Each row is a point on a tangle of strands that fork and nearly touch. The rows are in no order.
Two points are linked if the straight distance between their rows is under 95.4. Some points are linked to none.
z_562: -36, 34, 6, -39, 28, 7, -11, 8, 4, -46, -32, 11, 7, -37, 11, -11, 10, 2, 32, 10, 14, 16, 25, 33, -2, -4
z_359: -15, -9, 6, 20, -15, -31, -23, -20, -14, 32, -33, 13, 15, 22, 8, -2, 23, 1, 0, 8, -18, -7, 10, -2, 7, 21
z_403: -32, -13, 9, -28, 18, -10, -31, 3, -4, -38, 14, 15, 22, -18, 9, 44, 39, 0, -3, 35, -35, 2, 14, 8, 11, 7
z_663: -44, 13, -6, -2, -8, 16, -4, -14, -22, -6, -24, 13, 7, -29, 5, -38, 12, 19, -24, -2, 42, -13, 23, 29, -7, -6
z_718: -43, 23, -30, -6, -11, -12, -14, -5, -13, 10, 14, -6, -12, -26, 0, -25, 23, 16, -26, 10, 3, -13, 19, 18, 5, -36
z_368: 29, -1, 13, -25, 11, -14, 25, 11, -4, 25, 19, 2, -2, 27, 7, 31, -7, 1, 19, 2, 10, -13, 17, -4, 37, 6
z_650: -22, 41, -14, -2, -13, -19, -5, -19, 18, -32, -14, 2, 21, 6, -14, 22, 20, 4, -27, -25, -14, 31, -12, 5, -37, -3
z_165: -35, 21, -2, 66, -6, 18, 51, 39, 16, -16, -6, -9, -25, -7, 4, -45, -15, 0, -20, -7, 26, -7, -4, -14, -27, -12
z_227: 13, -81, 39, 12, -5, -19, -10, 20, -1, 13, -3, 29, -1, -16, 2, 2, 9, -16, -5, 16, -3, 18, 5, 6, 18, -12
z_873: 26, -28, -26, 3, -22, 23, -2, 24, -27, 7, -13, 25, 17, 35, 10, 15, -1, 6, -15, 21, -12, -30, -4, -17, -14, -7
z_5: -38, 6, 25, -17, 14, 16, 7, -42, -5, -26, -20, 7, 29, -4, -6, 3, 48, -1, -6, 13, 0, -27, 19, 5, 21, 50
z_193: 16, -3, -7, -18, 24, -7, 9, -44, 6, -16, -9, -18, 19, 3, 3, 21, -52, -3, 4, -19, -26, -21, 3, 9, -10, 24
z_505: 42, -27, -19, -26, 21, -32, -3, 48, 5, 13, -31, 2, -14, 26, 45, 2, -37, 13, -2, 3, -12, 14, -18, 2, 23, -39
z_95: 8, 7, -13, -19, 0, 42, -10, 36, -25, 13, -8, 13, 21, -5, 25, -23, 30, -16, 6, 15, 31, -3, -26, -41, 33, 10
z_522: 1, 14, 14, -15, -6, -41, -16, 10, -15, -2, 17, 26, -5, 15, -34, 29, 24, -30, -22, 3, -34, 18, 8, -20, -4, -12
z_411: -8, 2, -14, 46, 12, 10, 17, -22, -15, 26, 26, 32, -42, -9, -43, -34, -3, 4, 26, -4, 10, 7, 21, -6, -43, -12
z_321: 5, 33, 15, -32, 12, 20, 9, -51, -47, 18, 46, 2, -13, 1, -51, 4, 37, 13, 3, -7, 2, -14, 9, -20, -11, -20
z_424: -34, 2, 22, 51, -5, -16, 41, 30, 13, -10, -19, 9, -12, 4, 6, -46, -16, -18, -13, 11, -2, 36, -23, -36, -14, -5
z_498: -14, 22, 0, -22, -7, 38, -7, 27, -5, -16, 35, -26, 22, -51, 27, 25, -6, 18, -32, 13, -13, -27, 0, 6, 11, -18
z_779: -18, -57, 58, 0, -6, -28, -30, -11, -8, -2, -11, 34, -9, -22, 0, -19, 5, 14, 15, 8, 22, 45, -7, 21, -3, -10
z_169: 3, -32, -9, 24, -4, 21, 49, 7, -24, -33, -33, 6, 14, 20, 7, 2, -20, 17, 13, -44, -24, 17, -1, -14, -48, -32
z_196: 12, -11, 7, 39, -18, 28, -26, 14, 16, -9, -1, -40, 20, -23, 39, 24, -17, -5, -16, -3, -3, 14, -27, -14, -8, -1
z_160: 15, -28, 13, 48, 13, 8, 43, 33, 0, -21, 22, -17, 2, -18, -15, -22, -32, -20, 3, -10, 3, 20, 5, -12, -6, -7
z_303: -5, 3, -1, 5, 23, -3, -17, -2, -1, 30, 14, 1, -15, -35, 12, 12, -15, -1, 2, 36, -31, -32, 2, 25, 22, 2
z_69: -7, 16, 7, 7, -24, -25, 5, 6, 36, 2, 6, -15, -13, 29, 10, 26, -36, -1, -23, -16, 1, 9, -1, 8, -14, -9
z_925: 5, -10, -34, 25, -40, -6, 17, -2, -2, 11, -13, 5, -4, 11, -14, -23, -3, 0, -36, -14, -1, 8, 8, 27, -29, -19
z_474: -35, 27, 11, -16, 17, -19, 35, 20, 19, -43, -1, -2, 15, -7, 27, 26, 29, 2, -16, -16, 19, -39, 5, -2, 27, -13
z_520: 10, 0, 29, 25, -48, 9, -5, -4, 16, 5, 32, -5, -32, 20, -14, 31, -10, 22, -7, -35, -11, 2, 18, 11, -16, -16
z_943: 23, -32, -2, 48, -8, 17, 39, 29, -7, -29, 1, -2, -13, 3, -10, -2, -45, 11, 9, -40, -12, 38, 7, 6, -42, -15
z_876: 24, -19, -25, 37, -56, 1, -4, 19, -9, 7, -15, -21, -4, -1, -12, -32, -37, -22, -36, -34, -3, 19, 14, -4, -41, -8
z_632: 24, 9, 13, 7, -2, 22, -2, -13, -9, -13, -7, -29, 7, -10, -6, -28, -14, -12, 16, -40, 51, 36, -12, -28, -21, -1
z_154: 37, -8, 5, 4, -6, 25, 36, 0, 7, 16, 23, -10, -12, 34, -11, 46, -15, 6, 15, -7, -9, -13, -43, -45, 3, 0
z_820: 33, -28, 7, -5, 6, -18, 14, 28, -9, -5, -14, 0, 3, 21, 31, -5, -51, -6, -19, -5, -4, -10, -3, -10, 27, -12
z_909: 47, -27, -1, 13, 16, -1, 18, -27, 19, 26, -28, 9, -7, 49, -26, 6, -4, -8, 42, -5, -12, 24, -20, -19, 0, 25
z_695: 29, 36, -38, -42, 12, -17, -22, -9, 34, 0, 18, -2, 21, -7, -5, 5, -27, -49, -12, 15, -33, 14, -26, -12, 17, 36
z_826: 58, 1, -28, -25, 18, -20, -16, -12, 5, -3, 30, -32, 22, -17, -26, 34, -12, -32, 2, -1, -17, 11, -36, -10, -1, 22
z_352: -15, 17, 40, 5, 39, 4, -30, -6, -14, 15, 10, 2, -24, -28, 7, 29, 2, 8, 37, 21, -57, -41, 39, 11, 39, 8
z_648: 21, -26, -9, 2, -20, 36, 24, 4, -18, -12, -7, -9, 9, 39, 16, 15, -45, 25, 0, -45, -1, -23, 6, -10, -41, -33
z_68: -20, 13, -46, 23, -12, 12, 21, -6, 17, 22, 5, 22, -28, 18, -37, -18, 10, 5, -8, -3, 20, -1, 10, 18, -32, -21
z_592: 27, 1, -20, 3, 12, 26, 8, 6, 19, -5, -15, 0, -7, -24, -7, -11, -28, -12, 26, -5, 39, 40, -23, -1, -8, 1
z_264: -11, -12, 52, 19, -12, -26, -22, 30, 23, -1, 2, 0, 1, -2, 16, 21, 49, 8, 31, 20, 9, 1, 10, 6, 33, 10
z_991: -1, 21, -33, -20, -6, -39, 8, -13, 9, -4, 0, 18, -10, 8, -15, -10, -45, -29, -29, 4, -37, -11, 22, 41, 11, 30
z_416: 6, 8, -53, -1, 16, 32, -20, -11, 2, 11, -11, -6, 10, -38, 2, -5, -11, -9, 12, 22, 22, 21, -40, 2, -9, 19
z_97: -22, -5, 14, -8, 32, -17, -13, -22, -9, 45, 12, 25, -41, -40, -28, -11, -9, 7, -1, 39, -18, -24, 6, 12, 26, -21
z_257: -24, 19, -3, -11, -29, -29, -33, 1, 22, -18, -16, -11, 5, 11, 16, 24, -20, 17, -34, -30, -26, 28, -9, 10, -25, -30
z_166: -25, 4, -10, 0, -3, -12, 11, 40, 2, -6, -21, 22, -16, 8, 3, -17, 25, -5, 11, 25, 38, -1, 0, 0, 23, -12
z_268: 17, 19, -25, 8, 31, 19, -16, -16, 24, 11, -16, -18, 2, -7, 25, 32, -59, 14, 6, -3, -22, -7, -10, 7, -1, -5
z_604: 5, -8, 3, 38, -27, -5, 1, 2, 42, -10, 21, -32, 8, -4, -7, 15, 20, 17, -23, -6, 42, 41, -18, 24, -11, 10
z_583: -49, 8, 4, -45, 20, -24, 6, 25, -3, -42, -5, 29, -4, -30, -4, 5, 4, 2, 14, 6, -15, 2, 39, 33, 12, -45
z_837: 8, 6, -9, -16, -26, -19, 12, -17, 4, 16, 13, 11, 4, 2, -33, -3, -32, -32, -41, -2, -34, -26, 6, -6, 2, 8
z_857: -14, 18, -6, 5, 4, 10, 24, -23, 31, 11, 17, 1, 17, 16, -32, 19, 57, -13, -17, 31, 1, 2, -24, -15, 10, 37
z_894: 2, -37, 22, 50, -18, 31, 12, -52, -29, 10, -20, -26, 8, -6, -15, -33, -19, -6, -6, -20, 5, -12, 0, -29, -24, 22
z_241: -33, -15, 18, -31, -22, 1, 15, -33, 14, -12, -14, -3, 26, 15, 12, 16, -25, 30, -40, 2, -7, -48, -12, 41, 17, 5
z_628: -7, 19, -5, -42, -21, -32, -3, -20, 8, 22, -16, 10, 0, 42, -23, -25, -30, -6, -8, -8, 5, 6, 28, 39, 13, 30
z_322: -42, -15, 16, -38, -12, -13, 19, -25, 1, -23, -2, 17, 7, 16, -15, 24, 24, 17, -36, 9, -10, -34, 11, 23, 14, -26
z_633: 3, -12, -33, -24, 33, 14, -18, -17, -20, -6, -23, 15, 8, -48, 14, 9, -1, 11, 5, 17, -7, 17, -19, 26, -4, -22
z_567: 38, -19, 13, 14, 9, -29, 8, 7, 22, 13, 20, -4, 0, 48, 23, 57, -6, 16, 9, -11, -29, -36, 17, -3, 15, -7
z_956: 28, -19, -18, 12, 6, 32, 10, 27, -34, 12, -25, 7, 8, 6, 41, -29, 1, -6, 22, 6, 26, 7, 8, -25, -2, 5
z_841: 5, -5, -30, 8, -6, 38, -4, -15, -19, 11, -15, 9, 28, 16, 8, 4, 7, -2, -21, 13, -33, -48, 20, -3, -25, 25
z_940: 23, -5, -17, -8, 7, -31, -2, 29, 28, -1, -33, 7, 13, 23, 45, 10, -12, 5, -6, -25, 20, 33, -30, -11, 1, -32
z_37: -34, 5, 7, -45, -20, 21, -1, -21, 22, -7, -17, -6, 26, 49, 8, 20, -21, 20, -27, 9, -18, -17, -21, -4, -12, 8
z_624: 34, -2, -14, 28, 7, 9, 31, -7, 4, 2, 20, -33, 25, 18, -7, 26, 0, -7, -17, -20, 9, -25, -29, -49, -12, 4
z_503: 28, 5, -31, 13, 0, 3, -30, 16, 34, 6, 12, -29, 19, -6, 43, 49, -10, 12, -8, -8, -27, -5, -12, 4, 4, -6
z_517: -44, 23, 43, 10, 25, -13, -26, -17, -12, 16, 4, 12, -41, -37, 28, -3, -2, 18, 34, -3, -22, -26, 24, -9, 15, -13
z_204: -27, 23, 5, 7, 25, 50, 22, -9, -16, -27, -34, 3, 35, -9, 32, -6, 36, -1, 4, 18, 1, -31, 15, -18, 5, 24
z_256: -14, 30, -40, -7, -9, -18, -47, 0, 21, -1, -3, -9, -1, 6, 27, 8, 43, 10, 14, 4, -22, -12, 32, 12, 19, 25
z_964: -13, 15, -17, 50, -9, -4, -4, 5, 35, -13, 20, -14, -11, -26, -2, 10, 54, 9, 8, 8, 24, 18, -6, 13, -31, -9
z_821: 2, -31, 26, 53, 5, 3, 28, -16, -17, 10, -16, -34, 16, -21, 6, -46, -23, 2, -20, -17, 14, -10, -2, -1, -5, 50
z_215: -7, 46, -20, -38, -3, -59, -40, -17, 14, -1, 2, -5, -1, 30, 28, 15, 27, 19, 10, -13, -23, -3, 40, 13, -6, -10
z_951: -20, -2, -6, 7, -1, 18, 8, 57, 16, -13, -5, 21, -12, -28, -2, -56, 9, -11, 27, 49, 33, 4, -19, -2, 21, 11
z_546: 6, 26, 14, -36, 25, -19, -24, 10, -9, 7, 12, -8, -14, -49, 31, 4, 36, 11, 17, 10, 16, 14, -10, 7, 40, -27
z_767: 27, 20, -31, 4, -13, -28, 40, 20, -6, 19, 24, 2, 15, 24, -7, -13, -25, -34, -56, -4, -13, -27, 10, -17, 13, 41
z_547: -26, 12, 19, -49, 12, -13, -50, 23, -1, -40, -15, 9, -12, -31, 25, -17, -7, -10, 32, 6, -9, 48, 8, 28, 3, -17
z_714: -11, 11, 10, 1, -31, -23, -19, 41, -35, 18, -6, 36, -13, 21, -27, -3, 8, -20, -38, 11, -30, 8, 22, -25, -19, -27
z_347: -12, -36, 27, 41, -5, -17, -16, -17, -10, 20, -42, 20, -27, 6, 7, -21, -16, -4, 20, 6, -8, -2, 18, 5, -12, 3
z_397: 11, -6, 18, 18, -21, -24, -23, 45, 23, 14, -8, 3, -16, 31, 30, -2, 26, -23, 14, 18, -5, 12, 2, -5, 51, 27
z_847: 11, 23, -14, -35, -21, 43, 1, 3, -1, 2, 8, 14, -10, 18, -31, -16, -27, -19, 10, 14, 2, 9, -10, -18, -21, 9
z_661: 17, 20, 33, -29, 24, 19, -13, -9, -5, -33, 17, -13, 15, -13, 3, 47, -4, -6, 17, -15, -7, 3, 10, -6, 17, 14
z_613: -12, 3, -17, 6, -24, 28, 30, 23, -31, -11, -3, 18, 1, 3, -3, -47, -7, 12, -11, -19, 47, -8, 49, 28, -12, -26
z_863: 26, 34, -5, -14, 18, 40, -41, -17, -18, 18, 40, -35, 1, -32, 27, 6, 0, 4, 21, -7, 15, -9, 6, 1, 19, 10
z_163: -29, 28, -18, -10, 4, -35, -14, 2, 3, 8, -22, 2, -15, 21, 1, 1, 56, 20, 10, -10, 48, 2, 6, 7, 13, -13
z_771: 10, 5, 19, 1, 3, 7, 2, -18, 32, -5, 8, -5, 1, 20, -45, 13, 17, -25, 7, 22, -28, 14, -21, -12, -10, 72
z_262: 9, -26, -17, 44, -22, -20, -15, 62, 32, 9, -10, -18, -13, -14, 38, -30, 13, -11, 18, 18, 16, 18, -2, 17, 31, 19
z_340: 21, -10, -10, -42, 3, -2, 22, -17, -6, -7, 10, 19, 26, 21, -34, 22, 16, 6, -15, -1, 10, 3, -29, -7, -10, -13
z_27: 4, 41, -34, -39, -10, -23, -29, -3, 9, 9, -11, 13, -21, 56, -1, -2, -9, 0, 12, -23, 0, 15, 32, 22, -5, 7
z_740: -17, -34, 10, -5, -18, -3, 22, -14, -15, -6, -2, 21, -6, 32, -36, 26, 17, 10, -14, 5, -5, -7, -17, 15, -24, -20
z_588: 2, 16, -1, -37, 24, 0, 6, 0, -4, 22, -7, 12, -13, 2, 13, -2, -5, 12, 41, 11, 33, -24, 12, 19, 51, 8
z_292: -21, -10, -15, 50, -16, 55, 44, 40, 10, -11, -3, 20, -5, 0, -3, -46, -16, -16, -34, 25, -2, -9, 5, 1, -16, 16
z_571: -15, 6, 25, 10, -37, -15, -50, 5, 15, 37, -10, 9, -15, 26, 27, -7, -10, -6, 2, 28, -18, -1, 0, 2, 32, 18
z_865: 25, -24, 21, 44, 22, 3, 68, -1, -19, -15, -8, -39, 4, -16, -17, -53, -25, -30, 2, -30, -6, 9, -2, -7, -14, 35
z_433: 24, -46, 27, 61, -17, 8, 39, -21, -13, 12, 28, -18, -14, 10, -29, -23, -30, 6, 5, -29, -19, -1, -1, -31, -28, 18
z_763: 10, -8, -16, 25, -11, 18, -37, -8, 6, 30, -9, -6, -26, -17, 24, -16, 15, 33, 39, 7, 58, 10, -8, 17, 9, 3
z_806: 9, 2, 30, -10, -3, -34, -37, 21, -17, -12, 5, -15, 12, -25, 29, 25, 40, 8, 1, -11, 5, 14, 9, 7, 35, -12
z_971: -15, -18, 6, 15, -3, 1, -3, -15, -12, 49, 3, 8, -45, -15, 7, -27, 0, 49, 21, 14, 49, -15, -7, -4, 4, -23
z_521: -3, 33, 31, -49, -19, 61, -3, -11, 1, 9, 37, 12, -20, 2, -38, -1, -36, 0, 19, 15, 4, -15, -5, -12, -1, 3
z_929: 11, 2, 9, 32, 9, -62, 60, 9, -5, 2, 8, -19, -2, 21, -14, -3, -6, -18, -15, -42, 1, 26, 15, -7, -11, -13
z_59: 48, -4, -16, -4, 12, 8, -3, -34, 8, 4, -8, -14, 2, 21, -34, 2, 10, -37, 33, 2, -4, 27, -43, -22, -25, 49
z_915: -2, 25, -18, 9, -21, 64, -31, -24, -21, 44, 21, -29, -4, -14, 28, 6, -1, 14, -12, 12, 6, -26, 18, -2, -2, 17
z_103: -16, -26, 38, 13, 6, -13, 20, -32, -23, 37, 5, 20, -34, 3, -16, -28, -3, 38, -1, -15, 29, -35, -2, 18, 10, -32
z_533: 2, 33, -46, 14, -8, 20, -48, -12, -2, 41, 0, -19, -11, -4, 37, -3, 21, 18, 16, 19, -28, -20, 13, 8, 14, 9
z_32: 60, -21, 12, 23, 11, 2, -15, -19, 20, 23, 38, -22, -3, -22, -19, 37, 2, -22, 19, -1, -14, 8, -32, -4, -5, 24
z_125: -14, -25, -18, 35, 5, -8, 4, 15, 28, -2, -1, -3, -1, -46, -2, 2, 30, 4, 0, 39, 14, 15, -23, 13, 11, -15
z_393: -7, 17, -4, -20, 20, -21, 24, -42, 22, -13, -10, -18, 23, 6, -28, 12, 19, 5, -15, -24, 18, 14, -26, 11, -21, 6
z_647: 4, -24, 2, 23, -15, 31, 31, 33, -11, -14, -12, 21, -10, -3, 18, -45, 15, 6, 18, -15, 37, 20, 28, -10, -22, -7
z_212: 20, -25, 3, 40, -29, 13, 75, -19, 11, 7, 27, -25, -4, 54, -42, -27, -20, -4, -1, -36, -18, 12, -8, -21, -17, 15
z_753: -8, -10, 11, -33, 6, -30, -62, 18, 2, -8, -18, 15, -15, -45, 33, -23, 38, -2, 54, 15, -17, 50, -16, 20, 29, -12
z_301: 22, 32, -37, -45, -6, 38, -33, -6, 28, 6, 6, -8, 12, 8, -17, -21, -28, -28, -2, 16, -26, 21, -40, -8, -13, 26
z_721: 1, -2, -1, 1, -13, 56, -37, 9, 2, -21, 34, -20, 16, -53, 1, 18, -17, -2, -15, 4, -7, 7, -12, -8, -16, -9
z_148: 13, 38, 18, -28, 16, 26, -13, -12, -21, -5, 27, -12, 25, -10, 9, 16, 21, 5, 22, -15, 39, -10, 22, -12, 5, 32
z_295: 23, 3, 41, 1, 18, -9, -21, -25, -8, -11, 26, -17, 9, -29, -30, 47, 2, -34, 23, 0, -18, 27, 1, -2, -7, 12
z_275: 26, -77, 33, 27, -2, -16, 27, -2, -33, -3, 17, 14, 8, -16, -25, -13, 7, -7, 2, 4, 16, 2, 10, 6, -10, -5
z_828: 0, 7, 1, -18, 4, 8, 38, -9, 24, -15, -27, -3, 20, 39, 10, -1, -30, 1, -34, -12, -2, -20, -26, -26, -1, 22
z_158: -14, -7, -36, 21, -22, 42, 8, 59, 20, -17, -29, 7, -6, -15, 14, -48, -11, 1, 1, 34, 16, 9, -5, 22, -13, 5
z_862: 6, 24, -12, -13, 11, 40, -15, -25, -36, -2, 23, 26, -1, 7, -48, 8, 53, -4, 32, 5, 6, 6, -10, -25, -32, -6
z_214: 14, 8, -20, -3, 21, -2, -19, -5, -6, 18, 11, -8, -16, -10, 12, -26, 18, 12, 42, -6, 47, 7, 43, 29, 25, 10
z_960: -3, 8, 20, 18, 0, 14, 0, -19, -11, 6, 10, 27, -24, -14, -30, -5, -29, 12, 13, -15, 7, 10, -16, -10, -38, -25
z_645: -25, 10, 9, -18, -4, 5, 16, 25, 8, -41, 26, -5, 41, -26, 16, 17, 8, -9, -44, 15, 2, -29, 7, -4, 21, -1
z_285: -31, 14, 30, -17, 12, -59, -28, -18, -9, -5, 4, 12, -2, -3, -15, 25, 21, -9, -9, -12, -21, 23, 18, 24, -5, -23
z_289: 10, -24, 6, -22, 15, -10, 25, 24, -26, -12, -21, 22, 24, 5, -16, -6, -24, -32, -14, 17, -10, 0, 2, -17, 22, 11
z_35: 13, 3, -15, 17, -15, -5, 61, -14, 9, -1, 3, -4, -24, 35, -53, -42, -45, -17, 0, -24, -1, 21, 1, -3, -34, 18
z_707: 36, -24, -33, 9, 13, -45, 6, -4, 36, 22, 2, -15, -3, 27, 27, 45, -17, 9, -16, 1, -27, -10, -18, 12, 5, -11
z_446: -28, -18, 52, 30, -4, -15, -41, -15, 14, -3, -38, 13, -15, -10, 18, -30, -2, 8, 18, 18, 31, 14, -14, -13, 2, 3
z_123: 25, -15, -24, -24, 38, 1, -34, 12, -33, -10, -32, -1, 24, -20, 48, -6, 10, 9, 15, 6, -5, -8, -11, 5, 11, -8
z_337: -67, 10, 36, -8, 2, -32, -43, 3, 1, 11, 20, -1, -33, -30, 9, -30, 15, 26, 30, 29, -2, -25, 14, -10, 38, -13
z_917: 31, 21, -19, -3, 50, 5, 18, -29, 21, -13, -36, -9, 27, 29, 17, 2, -51, -20, -7, -17, -26, -28, -18, -37, -11, 37
z_335: 15, -6, 25, -33, 40, 13, -26, 30, -11, -6, -10, -10, -3, -45, 55, 16, 11, 21, 25, 21, -12, -11, -16, 4, 30, -37
z_413: -8, -8, 5, 31, -2, -15, 23, 42, 8, -18, -34, -6, 10, 6, 26, -28, -23, -5, -4, -19, 21, 38, -36, -19, 11, -22
z_737: -49, 14, 0, -41, 11, -11, -24, 41, -19, -40, 0, 26, 14, -9, 2, 19, 42, 4, -9, 13, -35, 6, 16, 4, -10, -42
z_671: -6, -14, -2, -30, 27, -2, 1, -14, -7, -27, -4, 9, 40, -14, -11, 26, 26, -11, 6, 32, -6, -4, 20, 25, 14, 40
z_50: -2, -2, 10, 3, -26, 29, -20, -19, -12, -1, 0, -12, -16, 13, -7, 20, -36, 29, -2, -30, -2, -2, 1, 9, -29, -42
z_31: -27, 9, 18, 3, 4, -64, -38, 1, 11, 2, -4, -7, -28, -2, -15, 9, 45, 12, 24, -18, 16, 27, 28, 28, -2, -10
z_808: -10, 30, 30, -42, -2, 25, 8, -36, -13, 32, 65, 4, -33, -9, -54, -1, 5, 10, 9, -1, 11, -27, -5, -12, 20, 6
z_325: 31, -29, -5, 21, -2, 11, 14, 15, 21, 9, 7, 2, -16, 53, -32, 43, 11, -3, 33, 17, -14, 35, -41, -26, -13, 4
z_327: -10, 39, -12, -28, 9, 9, -17, -30, 5, 8, 23, 20, 5, 3, -25, 16, 53, 10, 16, 19, 3, 20, -9, -10, 3, 9
z_291: 25, -31, -5, -18, 8, -32, 25, 10, -4, -27, -23, 9, 46, 12, -18, 14, -4, -21, -45, -4, -11, 10, -15, -10, -11, -5
z_961: 27, -7, 0, -2, -36, 1, 18, -9, -25, -4, -1, -32, 17, -2, -26, -37, -30, -27, -24, -37, 21, 11, -7, -13, -26, 5
z_657: -32, 15, 30, -34, 13, -33, -11, -21, -39, 24, 6, 10, -22, -19, -33, -29, -15, -14, -18, 8, -20, -24, 29, 4, 19, -6
z_278: -58, 29, -3, -16, -17, -24, -28, 17, 21, 4, 4, -17, -42, -17, 4, -12, 7, 22, 16, 3, -8, -18, 22, 24, 18, -40
z_585: -2, 6, -6, 5, 32, 4, 45, -11, 10, -40, 7, -10, 28, 19, 16, 37, 25, 12, -14, -30, 10, -29, 19, 3, 3, 1
z_221: 23, -26, -22, -3, 16, 17, 45, -19, 9, -11, 22, -16, 46, 16, 28, 49, 1, 18, -22, -21, 3, -48, -24, -16, 7, -11
z_973: 4, -21, -12, -3, -22, 0, -11, 41, -27, -2, 5, 32, -5, 50, -4, 17, 18, -2, -24, 6, -14, 11, 3, -40, -23, -44
z_132: -31, 4, 30, -13, 0, -15, 17, -44, -36, 6, 15, -5, -13, -11, -13, -27, -15, -3, -23, -13, 22, -48, 15, 22, 11, -21
z_527: -6, 28, -21, 2, 27, 45, 21, -10, -11, -13, -23, 10, 15, 14, 16, -12, -1, -4, -4, -7, -15, -36, 31, 7, -3, 60
z_683: 18, -27, -43, 17, -20, -11, -24, 28, 13, 19, 11, -5, 12, -27, 20, -12, 44, -1, -3, 28, 28, 16, -3, 21, 28, 0

A fork is a point with three links. Follow the links from the first point to the second and name the forks in between, in order.
z_393; z_521 => z_340, z_503
z_241; z_583 => z_340
z_196; z_718 => z_503
z_960; z_31 => z_50, z_340
z_650; z_262 => z_50, z_397

Follow the links from the first point to the second, and from the first to the third. Name the last point that the two ways share.
z_779; z_964; z_865 => z_397
z_961; z_645; z_433 => z_50
z_403; z_828; z_650 => z_340
z_292; z_35; z_876 => z_50
z_474; z_95; z_69 => z_503
z_828; z_403; z_633 => z_340
z_166; z_585; z_103 => z_503
z_227; z_68; z_604 => z_397

A fork is a point with three links, a tip a point with one. Leave the first point through the second and follow the links. Name the first fork or tip that comes.
z_31; z_163 => z_340
z_352; z_517 => z_95
z_771; z_59 => z_503
z_857; z_327 => z_767
z_841; z_527 => z_753
z_123; z_633 => z_50
